Points, in no order, along strands that fork, close into loops and pass close to each other.
Two points are linked if the straight distance between their rows is under 47.5. Some points are linked to none.
q262: [  2  -7  -1   7  21   2  10  12 -16   2 -17  -1   9  -1   1   1   5   2
  19  -7   7  10]
q189: [  3   5  -3 -25  22   6  -6  -2  -3   9  -8   7  -1   9   8  -3  -3  20
   8 -21   4  -3]
q142: [ -7  -8  24  -2 -15  11 -10 -20  12   5  29  10   2  14 -25  36  13   2
 -33  -5 -15 -13]
q591: [ -2  26  -5  15 -32  -7   4  11   7   0  12  -7   8   5  11 -33 -27  -5
   7   1 -14  -7]
q954: [ -3 -12   5  -9  39  11  -6   1 -14 -15 -10   5   0 -12   1  19  21   4
   1   9   3  26]
q632: [-16  11  -3 -14 -27 -16   5   7   3  10   0  -1   2  14  16 -57 -12  23
  21  -8 -28   7]
q884: [ 31   6  -9   1  35  24 -15   0 -12 -11   5   0  10  -8   4   2  11 -16
 -11   9  10   2]
q100: [ 42  18 -15   9   6  -7 -13  15   6  -8 -14 -18  -5  -9  15  -8  -9 -22
   1   3  47 -21]
q775: [ 17   8  10  -6   0 -11  11   2 -11  20   0  12  -7  15  11 -54  -5  10
  25  10 -15   0]
q605: [ 29  16 -24 -19  26  13 -23   0  -2 -13 -10   2  14   4  12   6 -12  -3
   6 -12  21 -16]
q875: [ 38  -2   1  -9  31   1   5   0 -15  20  -9  10  -8   8  13 -36  -1   5
  22   5   5  -5]
q670: [-38 -27   9  -1  -1  10   0 -19   4  -4   9   8 -21   0 -21  49   9   1
 -18  -6  -2  12]
q482: [ -6 -17  26 -34  10  16 -25 -18 -10 -19  16  20   0  10 -14  36  30  12
 -23   3 -10   4]
q761: [-14 -18  33 -19  -2  11 -18 -19   3  -7  21  20  -6  15 -26  38  29  10
 -25  -1 -11  -1]
q245: [-31   5   2  10 -41 -11  13   8  -8  -9   7  -8  -2   1   8 -31 -15   9
   4   0 -33  21]
q641: [ -1 -25  12  17   6  -2 -14 -15  11   3  35   6 -10  -5 -31  47  18  -4
 -29  24 -22   1]
q750: [-33  -4  20 -15  -7 -10   7   4  -5   7  -9  11 -20   7  -6  -5  14  26
  10 -14   2  16]
q373: [ -1  -8   6 -25  23  14  -9  -3 -13 -12  -1   9  -1  -3  -2  20  17  11
  -9  -9   3   9]
q451: [-46 -23  16   3 -26  10   2 -20   5   3  14  12 -24  15 -25  33   7   8
 -17 -11  -5  13]
q247: [  3   3  16 -26   4   9  -4  -5  -7  11   6  14  -4  21  -2  -4  -1  24
   1 -25  -2 -10]
q331: [-20   3 -14   7   4  -5  19   3  18   2 -36  -5   9  -5   5  10  -5   5
  17 -14  14   4]
q621: [-47  -4 -11  14 -34 -14  25   4   1   2 -16 -10 -11   4  -3  -5  -5  11
  10  -4 -12  27]
q823: [ -7  19  -8  15 -10 -10  12   4  19   0  -7 -14  -3 -11  -3  11 -21 -19
  -1   6  16 -10]
q325: [-11 -14   2   9  13   1  11  -1   1  -3  -5  -2  -3 -16 -10  37   0  -8
  -2   4   3   9]
q3: [-33 -10  17  17 -43  -4  11  -6   5   4  19  -4 -16   1  -9  10 -19   3
 -19 -14 -23   6]
q398: [-32   3  11  12 -48  -6  11   1  -3  -6  18  -4  -9   3   2 -13 -21   5
  -8  -6 -35  12]
q926: [-17 -29   1 -12  15  17 -23 -16   3 -27  17  11  -1 -16  -7  56  10  -7
 -26   6  -9  10]
q330: [-46  -7  -5   9 -43 -17  21   8  -8 -12  -8 -13  -6  -3   7 -23 -16  13
  11   7 -29  31]
q127: [-33 -14  16   4   0 -16  16  10  -5   6 -19   2 -14  -2   2  -2   7  20
  20 -13   0  18]
q514: [ 11  13 -18 -20  13 -11   5   0  15  19 -22   3   5   6  10 -31 -12   8
  28  -2   7 -15]
q233: [ 35   1   6 -36  21  18 -29 -15   1 -11  14   7   9   1   8  21   7  -1
 -27  -3   0 -21]
q244: [ 28  19 -15   5 -11 -14   6   9   4  15  -5 -11  -1  -2  18 -43 -24  -7
  16   5  11 -18]
q146: [ 27   8 -15  20  27  16  -4   7  -5  -8  -7  -7  11 -10   4   1   5 -23
  -1   8  24   3]
q989: [ 23 -11   4 -17  46   6  -3   3 -17   5 -16  17  -4   3  15 -26  11  11
  31   7   9  11]
q749: [-18 -33   7   9   0   2 -13 -18   7  -2  29   5 -14  -3 -27  53  15   1
 -26   5 -17   3]
q643: [-18  13 -28  18 -39 -21  24  12  10   1 -22 -28   9  -5  11 -25 -16  -3
  12   0  -9  12]
q612: [  7   8 -29  21 -16 -21  18  20  10   9 -30 -21  18  -5  22 -42  -7 -13
  31   5   6   2]
q676: [-18  -1  13  21 -28  -5   8  -7  16   5  20  -4 -10  -5 -12  25 -19  -7
 -20  -7  -9 -10]
q925: [-16   4   7   2 -20   6  -2 -11  18   1  12   6  -4   1 -12  28 -13  -4
 -20 -12   6 -18]
q595: [  1  18  17   9 -20  -3   3   7   4   7  18   1   2  10   4 -27 -16   6
   1  -4 -20  -4]
q573: [ -7  15  12  -9 -20  -6   3   2  -1  13   9   6  -3  19   5 -35 -12  21
  11 -13 -21  -3]
q138: [  2 -25  -3 -14  -6  14 -30 -23  17 -23  30   8  11 -11 -17  62  16 -13
 -39  15 -13 -20]
q350: [ 27  14  -6  10   2   3 -20   1   8 -13  17  -9   2 -16 -13  27   5 -30
 -30  21  24 -20]
q950: [ -2  24  -6 -11  -1  -6   7  -2  18  12 -11   3   4   3   1 -18 -12   7
  12  -7   4 -11]
q796: [ -7   4  -4   6   4   0   9  -4   9  -8  -6  -8  -1 -15  -6  31  -9 -16
 -12   4  15  -8]
q266: [  1   8 -18   4  15  -7  15   8  15   3 -34  -4  18  -7   9  -4  -3  -5
  27   5  20  -4]
q559: [  3   1   8   8  -7   1   9   1 -12  13   8  -6  -3  -1 -13   6   5   3
 -14  -6  -2   1]
q645: [ 26   8 -19   0 -14 -17  11   8   1  18  -8  -3   3   4  27 -61 -28  -5
  35   8  -3 -15]
q869: [ -4  -3  24 -34  18  11 -13 -11 -12  -7   2  16  -6  12  -9  17  25  21
 -13  -5  -1   4]
q951: [-28 -17  12   6  10  -6  17   0  -2  -2 -18   2  -9  -4  -6  25   5   7
  12  -7   3  13]
q511: [-50 -16  20   2 -32  -2   1  -9  -9   2   7  14 -26  19 -23  12  10  18
  -5 -13  -6  19]
q678: [-22  -1   5   7 -18  -4  13   0 -13   9   0  -3 -12   3 -19   8   4   8
 -11  -5  -6   8]
q934: [ 25  -4 -10   4   4 -13  13   6  -6  24  -9   3  -1  10  22 -64 -15  -2
  40   8  -5  -6]
q644: [ 11  -4  18   1  13   4   0   2 -20  13  11   3  -5   0  -7  -2  14   7
  -8  -3   1   2]
q983: [ 17   0  -9  31   9   0  17  15  -8  13 -14  -5   8  -3  15 -34  -3  -7
  25  -2   7   9]
q726: [ 12   2 -10 -13  17  21 -21  -7  -6 -21  11   1  13 -11  -7  36  12 -15
 -32   4   4   1]
q718: [  5 -11  27  17   6   3  -6  -6   1   3  30   5  -4  -4 -27  24  14  -7
 -20  19 -15  -1]
q932: [ 28   4  -3   4  20  22 -22  -1  -8 -10  20   3  14  -3  -7  17  18 -15
 -28   8   2  -7]
q259: [-39  -1  -3   0 -36  -5  18   0  -9   9 -10  -6  -7   9 -11  -9  -1  15
   0 -12  -9  17]
q865: [ -4  16 -25  20 -29 -23  25  15  19   2 -27 -22  13  -9  13 -27 -16 -14
  21  10   6   1]
q201: [ 30  11 -24 -22  32  21 -20  -3 -10 -25 -11  -1  16  -3  18   5   2 -10
  -4  -1  14   1]
q493: [ -8 -20  -1   3  27   9  -6  -9   5 -23   7   1  -4 -22  -7  51   2 -15
 -14  10  -1  13]
q355: [ -1  23 -13   0 -30 -14   7   9   5   4   5  -8   9   6  19 -59 -22   6
  16   3 -24  -1]
q452: [  3   6 -23  26 -20 -19  20  20   5   4 -15 -18  15  -3  26 -64  -9  -9
  29  14 -10  14]
q854: [  3   2  18  -8   8 -12   7  10 -17  17  -5  14  -9  15   0 -39  11  20
  31   6  -4   6]
q566: [ 21  14 -25  -5  19  -8   9   7  16   8 -30  -4  14  -3  18 -22  -9  -9
  31   5  26 -14]
q486: [ -2  29  -5   6  -3  -3   6   3  19   5  -6  -5   4  -5  -2  -6 -11 -10
   3   4  15 -14]
q975: [-17   3  25 -15  -4 -13   1   1 -17  12  -2  12 -14  16  -6 -21  16  27
  12  -6  -4   8]
q374: [ 15  -7   3  -7  43  12   1   6 -17  -9 -18   5   6  -4  11  -3  15   2
  17   8  10  17]
q495: [  6   5  -8  30  -7  -7  14  19  -6  13  -1 -11   4  -3  17 -49 -11  -8
  19   0 -10   9]
q413: [ 11  -4  -8  28  27  10  10  11  -7  -6 -15  -8  12 -11   4   9   3 -15
   7   4  11  13]
q987: [-39 -13  25  -8 -11  -2  -6   0  -6  -1   2  17 -27  16 -16  10  17  27
  -2 -18   1  17]
q143: [  9  16   9  -1  -9   5  -9  -7  13   0  16   0   4   3  -6  17 -11  -7
 -23  -8   6 -26]
q674: [  6 -11  10  -7 -10   9 -17 -19  12  -3  27   5  10   3 -23  44  20  -6
 -39   6 -10 -22]
q785: [ 39  19 -17  11  -2 -10  -7  11   9   5 -10 -14  -8  -2  17 -31 -15 -18
   9   2  37 -26]
q602: [ 51  11 -16   1  24   7 -20   6   2 -19  -9  -8  -2 -10  21  -6  -1 -32
   1  18  46 -22]
q916: [  7   8 -11 -22  12  11  -8  -6   1  -3 -10   4  10   6  10   6 -14   7
   5 -26  16 -18]
q500: [ 16  -6  -8  13   0   1 -17  -7  10  -8  20 -11   5 -19 -17  42   2 -23
 -35  15  12 -22]
q760: [ 11  -7  -4  15  16  -2  14  17 -17  15 -18  -2   8   5  11 -19   1   8
  28 -12   5   8]
q411: [ 29  -7  14  -8  23   2   0   1 -21  15   4   8 -12   5   1 -17  12  11
   3  -3  -1  -1]
q778: [  7 -19 -14  -2   2  11 -25 -15  12 -23  25  -4   8 -21 -15  60  10 -22
 -41  17  -1 -15]
q492: [ 15  -3 -13 -31   8  21 -33 -14  -3 -40  15  -3  19 -22   6  37  15 -23
 -39  18  -8  -1]
q973: [ 33  12  10 -17   9   9 -17 -12   2   3  15   6   5   6   1   9  -2   0
 -18  -5   6 -28]
q36: [-23  -9 -13  19 -12 -22  20  23   1   9 -26 -11  17   5  11 -34   1  10
  41   0 -15  25]

A piece is two or more points that can be reached from each other along the links. Count, over all rows, the pieces, the separate loops (a circle has one, a figure eight two, a Y none), the forks (points with three links) and the tips (points with one).
pieces => 3
loops => 1
forks => 5
tips => 9

A fork is a point with three links, a tip a point with one. Leave the first point through the second and follow the links. Name the first fork or tip that comes.
q233; q973 => q374
q678; q259 => q233
q482; q761 => q350
q262; q760 => q643
q325; q796 => q331
q266; q566 => q325
q865; q612 => q262
